Points, in no order, along strands that fork, close into loops and pass close to each other.
Points whose rows are less than 33.2 apart are linked; no others are. Some points are linked to none.
Z664: [  2   1  -8  -5  11  -8  -6  -1  12  -6   1  17 -14  -9  -6  -2  -8   3
  -6   3   6   2   8  25   6]
Z69: [ 10 -12  14  -1  -3 -15  -7   9  -1 -20 -11   1  -6   3  10  -4  -7 -10
   1  -6  10 -11 -14   0 -12]
Z64: [ -1 -17  19  -3   7   4   3  -2  14   2   5 -25   1  -5  18   3  -6  -8
  10  -6  -3   2  -1 -16 -10]
Z88: [ 22 -13   5   7 -10   0  -9  10  -5  -6 -18   1  -5  11   3 -15 -12  -5
  -4  -3   2 -13  -8 -10   2]
Z426: [ -5  -7   2   9   6   9   2   6 -20  -5  -6 -12   8   5   2  -3   4 -16
   1  -5  -5   2  -9 -10  -6]
Z520: [-10   4   7   2  -2   7  12   0  10  -3  11  -3   1  -1   4  17   0   1
  23  15   5   5  11  -9  -9]
Z822: [  3  11  -3   8  -3  10   8   1  -8  -6  -2  -8  -2   3  -3  20  16   2
   3   1  -4  10   2  -1 -13]
Z874: [  3   8 -10  -4  -7   1  11  -7  -1   2   9  -7   9  13  -3   1   6  -1
 -12  10  -8  15  -2  -1  -3]
Z836: [  6   6   5  10   3  10  -3 -12   8   2  -2  -6   7   1   4  11  -2   1
  16  12   5   9  18 -10   5]
Z409: [-18   6   3  -9  -2  -9   5   2   7   9   9  17  -3  -3   7  -2  -4  16
  11   4   8  -6  14   8   9]
Z344: [ -2  -9  10  -4  17  16  -8  -2   8  10  -5 -14   9 -11   5   0  -8  -3
   9  -9   0   8   3 -10   6]
Z30: [-11   2   8  -5  12  -7  -2   5   6  -2   6  10   0   2  -5   1   1   4
  19   9  13  -5  -5   9 -11]
Z350: [ 13  -1 -12  11   2  -2  -7  -1  -8  -2  -9  15  -3  -9  -7   3   8   0
  -5  10   9  -3  -2  16  -1]
Z544: [  5   5 -11  -1   8  -1  -5   5  10  -4   4   6  -9  11  -1  -9   0   5
  -8  12   4   5   2   6   0]
Z884: [-15   5  -3  -6   7  -4  -1   2  11  -1   4  16  -8 -12 -11   1  -5   7
   2  -6   6  -2   5  18   0]
Z443: [  8   2 -18  11  -1  -3  -6   2  -8  -8  -7  16 -10   5  -7   5   1   3
  -6   8   4  -1  16  15   5]
Z622: [ 10  -5   5  -4  -9  -5  -9   3   4   1  -1  -2   1   7   6 -18   4   0
  -8  -2   5  -1 -11  -3  -6]
Z277: [-13   6   9  -4   7   5   4   2  10  -1   9 -10   1 -10   0   4   4  -1
   6  -3   8  -2  -8  -1 -10]
Z57: [  3   4 -13   9  -1   6   7  -1  -7   5  -6   6   0  -2 -13  -6   1  -6
 -17  -1  -2   3   2  10  12]
Z239: [-10   6  -4 -12   1 -17  -4   0   7  -3  11  20  -9   4   7   2 -10   9
   3   7   8  -4  14  14   2]
Z38: [ -4   3 -14   7  -8 -18  -7  -6 -11 -15   1  13 -10  10   3   7   0   1
  -5   5   2  -4  21   9   7]
Z256: [-10   6 -13 -11  -3  -5  -3  -7  -9  -1   2   1   7  17  -3  -1 -12  -3
  -9   6 -12   5  22   8   8]
Z760: [ -3  -4   1   7   5  11  -1  -6   7   7  -3  -4  -2 -29  -4  -2   0  -1
   0  -9   0   1   0  -3  14]
Z412: [  5   2 -13 -11   6   3  -6  -2  -2  18   0  13   5  -3 -11 -14  -5   5
 -13  -4 -11   3  -2   8   7]
Z147: [  8  -1   2  -1  -4   3   2   9   3  -1   3  -1  -3  11  -2   0  12  -3
  -6   7   1  13  -7  -1 -20]
Z376: [ -6   1   0  -4   6   8   0  -8   8  25   4  -2   5 -10   8   3 -10  19
  12   2  -6   3  22  -2  22]
Z124: [ -2  -4   7   6  10  10  -2  -5   7  -3   0 -15  11  -8   5  11   0  -2
  19   9  11   4   1  -8  -1]
Z573: [-11  -1  -5  -1   8   0   2  -7   9   9   7   1  -4 -32  -6   7   1  13
   2  -9  -2   0  -2   6  11]
Z705: [ -7   0   5   3  -2   4  14   2   9  -5  14  -7   1   0  -3  14  10   0
  10  10   5   7  -6  -4 -17]
Z451: [  8   5 -15  -5  -2  -9   8  -2   1  -8   2  -6  -1  11   5   6   6  -1
 -18  16  -2  10  -5   7  -5]
Z608: [-13   2 -17  -2   1   9   2  -4   0  11   1   8  -4 -18  -5  -3  -5   6
  -8  -2  -7   1  14   6   8]
Z634: [-10  12  -2   1  -8  -8  13  -9   6  -7  13   4  -5   4   7  17   0   3
  11  19  -1   5  15  -4  -4]
Z637: [ 15 -19   9  -3  -6  -3 -18   6   4  -3 -10  -1  -3  -1   5 -22  -8   2
  -3  -9   6  -9  -7  -2   2]
Z383: [ -3   2   1  13   3  -1   4   5  -4 -14  -5  -3  -4  -6  -7   3   9  -8
   1  -2  10  -7 -14  -3  -3]
Z173: [-10  15   5   3   3   7   1  -6   6  10   9  -2  -1  -4   4  -5   5   3
   2   5  -4   5  10   0   2]
Z715: [ -5   5  -2  15   3   9   5  -2  -1  -2  -3  -2  -3 -16 -10  -2   5  -7
  -5  -3   6   0  -1   1   8]
Z943: [ 18 -16   6  -2  -2  -4  -3   9   3 -11   2  -5  -5  12   4   4  12  -2
   4   7   6   7 -13  -4 -19]
Z158: [  8   6  -4   4   6 -10   2   2  12 -13   6   1 -14   5  -6  -2   5   0
  -5   6   9   0 -12   7  -4]
Z336: [  2  13  -6   6   3   9   7 -10  -2   5   2  -3   7   2 -14  -6  -3  -6
 -10  -2 -11   8   3  -3  15]
Z923: [ -8  11  -8  -4  -2 -13   8  -8   1 -12   6   4  -1   8   6   9   3   0
  -6  19  -3  10  10   8  -3]
Z169: [ -9  -1   7   4   8  14   2   2  -8   4   2  -8  10   5  -1  -4   2 -12
  12   5 -10  10  -1 -16  -9]
Z331: [ 19  -7   4   8  -7  -8   6  16 -11 -10 -19  -2 -10  10   5  11  16  -2
  -3  -8   5  -6 -17  -2  -3]
Z865: [ 11   6   4   3 -10  11  10   2 -12   2  -2 -13   4   8  -5   8  -2 -12
  -7 -12  -9  -3  -9 -15 -10]
Z506: [  5  -8   3   9  -1   2   5  11 -24  -8 -17  -8   3   6   6  10  14 -10
  -1  -9  -1  -1 -14  -5  -5]
Z924: [ -2  -8  12  -2 -17  -7  -1   1  -7  -7  -5  -7   7   7  10 -11   2  -8
  -1  -4  -3  -3  -8 -11 -14]
Z895: [-17  -1 -16  -8  -1   0  -1 -10  -2   9   3   4   3  -4  -1  -3 -12   4
  -6   2 -13   0  25   9  15]
Z63: [ -9  -9   7  -2 -12   0   0   5 -12  -3 -17  -1   4   1   2 -17 -16  -7
  -2 -19 -12 -15   0  -9   2]
Z82: [ -3  -3  -9   0  -1  -3  -4  -6   2   8   1   5  -4 -21  -1 -10   7   4
 -12  -3   2  -7  -9   9   1]
Z229: [  1  -7   6  -8   8  -8 -10   3   4  -4  -1   8  -4 -15  -4  -2  -5  -1
  -1  -8  13 -12 -22   8  -8]
Z274: [-12  -7  20  -3   4  -1   6  -1  12  -3  11 -21  -1  -9   8   1  -1  -4
  12 -12   2  -7 -10  -9  -7]
Z432: [ 38  -6   2   5  -9  -2  -1  10 -10   1 -13   1  -5  17   4   2   3  -3
  -7   0  -3   1 -14 -11   3]
Z666: [  0   9 -17 -14   5   1  -2  -4  -2   8   4   6   6  11  -5  -7 -10   2
 -15   8 -12   4   5   9   4]
Z126: [ 12  10  -5  -1  -2   8   3   2  -8   6   3  -4   9  15 -16  -1   0  -7
 -11  -8  -7  -1  -8  -1  -8]
Z187: [-11  -8  16  -8  -9  -4  -6  -1  -4   1  -2  -9   9  -8  14  -9   0  -3
  -1 -15   0  -5 -10  -5  -7]
Z428: [ -8  -3   3  -2  13  19  -6  -1  -3  16  -1  -3  11 -10  -9  -6  -7  -4
   8 -10 -11   3   3  -8   4]
Z815: [ 16  -9  -9   2  -3  -8  -4  -3   0   2  -7  11  -6 -19  -1  -6   1  -3
 -13   3  11  -7 -11  14   4]
Z387: [ -9   9  -2   5   2  -4  -2   2  -3 -13   2  11  -2   4  -7  14   5   6
  15   8   9  -4   1   2 -11]
Z892: [-15   2   3   0  -3   4   3  -2   5  15   9   5   3  -5   4  -4  -6  13
  14  -3   4  -6  23   3  16]
Z388: [ 27   5  -6   3  -1  -1  -5   3 -10   0  -9   6  -2  13   1   1  11   2
 -11   8  -1  10  -8   3   0]
Z102: [  2  -2  16   5 -16  -1   8  -7   3  -6   3 -16   0  -2   7   2   8  -8
  -2  -4  -3   1  -6 -14 -11]
Z209: [ 22  -7   5   4 -18  -5   3   8 -13  -5 -18   2   4  21  -2  -4  -3  -7
  -4  -6  -5  -8 -11 -15  -2]
Z854: [  5  -2  14  -4  -2  11  -3  -9   2  12   4 -18  10  -2   7  -5  -5  -8
   3  -4 -10  -1  -5 -23  -5]
Z744: [-14   3 -10   2 -11  -7   3  -6  -4   3  13   4   2  14   7  -2  -6   3
   5   6   2  -5  24  -3  14]
Z136: [  8  -3   1   2 -10   9  11   6  -8  -2   0  -8   1  10  -4   9  14  -6
  -5  -2  -7   8 -10 -11 -18]
Z41: [  1   5  -8  -6   0   4   1 -10  -1  16   7  -4   7  -5 -10 -13  -4   1
 -12 -12 -15   0  -6  -4  15]
Z982: [ -4   8  -2   6  -6   3   1 -12   4   4   9  -3   3   6   8   7 -10   3
  10   9   2   2  28 -10  14]
Z751: [ 10   2   0  -9  18  -9 -10   1  17  -2   9  10 -15  -8  -2  -1  -8   8
   0   6   7   0  -8  14   3]
Z297: [ -4  13 -12   7  -5  -1   5   1  -7 -14   0   4  -6   7  -1  22   9   9
   4   3   0   1  12   4  -5]
Z550: [ -3  -5  12  -9  -8   7  -8  -7  -5  12  -1 -11  12 -10   6  -7  -9   1
   0 -19 -12  -5  -6 -16   3]
Z510: [ -4   7   1  -7   9  12  -2   2  -5   9   3   9  16   2 -19  -9  -6  -6
   5  -9 -10   2  -3  -5   0]
Z447: [ -3  12 -15   1  -2   2   6  -7 -13  -6  -4  -5   5   9  -4  12  -5  -3
 -14   7 -12   8  16   8   8]
Z78: [-11  -7  10  -2  17  11  -2  -1   9  10   0  -8   8 -14   8   3  -4   5
  23   4   7  -1   7  -3   8]
Z446: [ -6   5 -11  -2  -1  -3   2   3   6   1   8   9  -2  21   0  -9  -3   7
   0  13   0   3  16   2   6]
Z51: [ 17  -9  13  -4   5  -5 -12   8   9 -13   2  -3 -11   0  10  -4  -3  -5
   4   5   9  -2 -15  -3 -12]
Z25: [ 13   3  -4  13   1  -6   4   8  -1 -12  -9  -1 -13   6  -6   6  14  -3
  -8  -3   7  -5 -15   3  -2]
Z553: [  3  -9   8   6 -18  -2   3   8 -19  -3 -23   1  10  13   0  -6 -11 -12
  -2 -12  -5 -15  -2  -6   1]
Z249: [-15  -6   7  -6   5   3  -3   7   4  15   2  -2   9  -8  -2  -8   8  10
   0 -13  -2   6  -7  -2  10]
Z829: [-13  -4  -9  -8  -3 -19  -8  -5  -1  -8   4  13  -4   5   8  -1  -9   0
  -6   8   1  -4  22  15  10]
Z900: [-17   4   6  -9  12  -2  -2   6   9   8   8   7  -5 -12  -4   2   5   9
   7  -4   5  -5  -8  12  -7]
Z18: [ -3  -4   5  -3   3  -4  -4   3  11   6   3   0   3   2  -1 -16  12   6
   0  -3  10   3 -10   5   3]
Z405: [ -5  -8  12  -2  -4 -16  -3  -1  -4 -15  -7   2   1  -9   1  -4  -5  -8
   1 -14  10 -16 -18   2  -8]
Z492: [ -9   0   2   1  12   3  -1  -4  13  19   6  -1  -3 -25   4  14  -4  19
  14  -3  -2  -2  13   6  14]
Z299: [ 20   4  -8   2   1   2   8   7  -9  -3 -14   5 -10  16   1  11  22   9
  -4   2  -7  11  -4   4  -3]

A fork is a point with three links, a tip a point with one. Leave the first point through the second and follow the links. Name the first fork or tip that comes.
Z573, Z492 => Z82
Z443, Z38 => Z715
Z510, Z428 => Z25

A tip is a point with one link. Name the tips that can be reached along the links from each point below, in the order of the rows.
Z492 => Z608, Z169, Z82, Z510, Z447
Z520 => Z64, Z874, Z229, Z126, Z751
Z388 => Z63, Z102, Z854, Z249, Z299
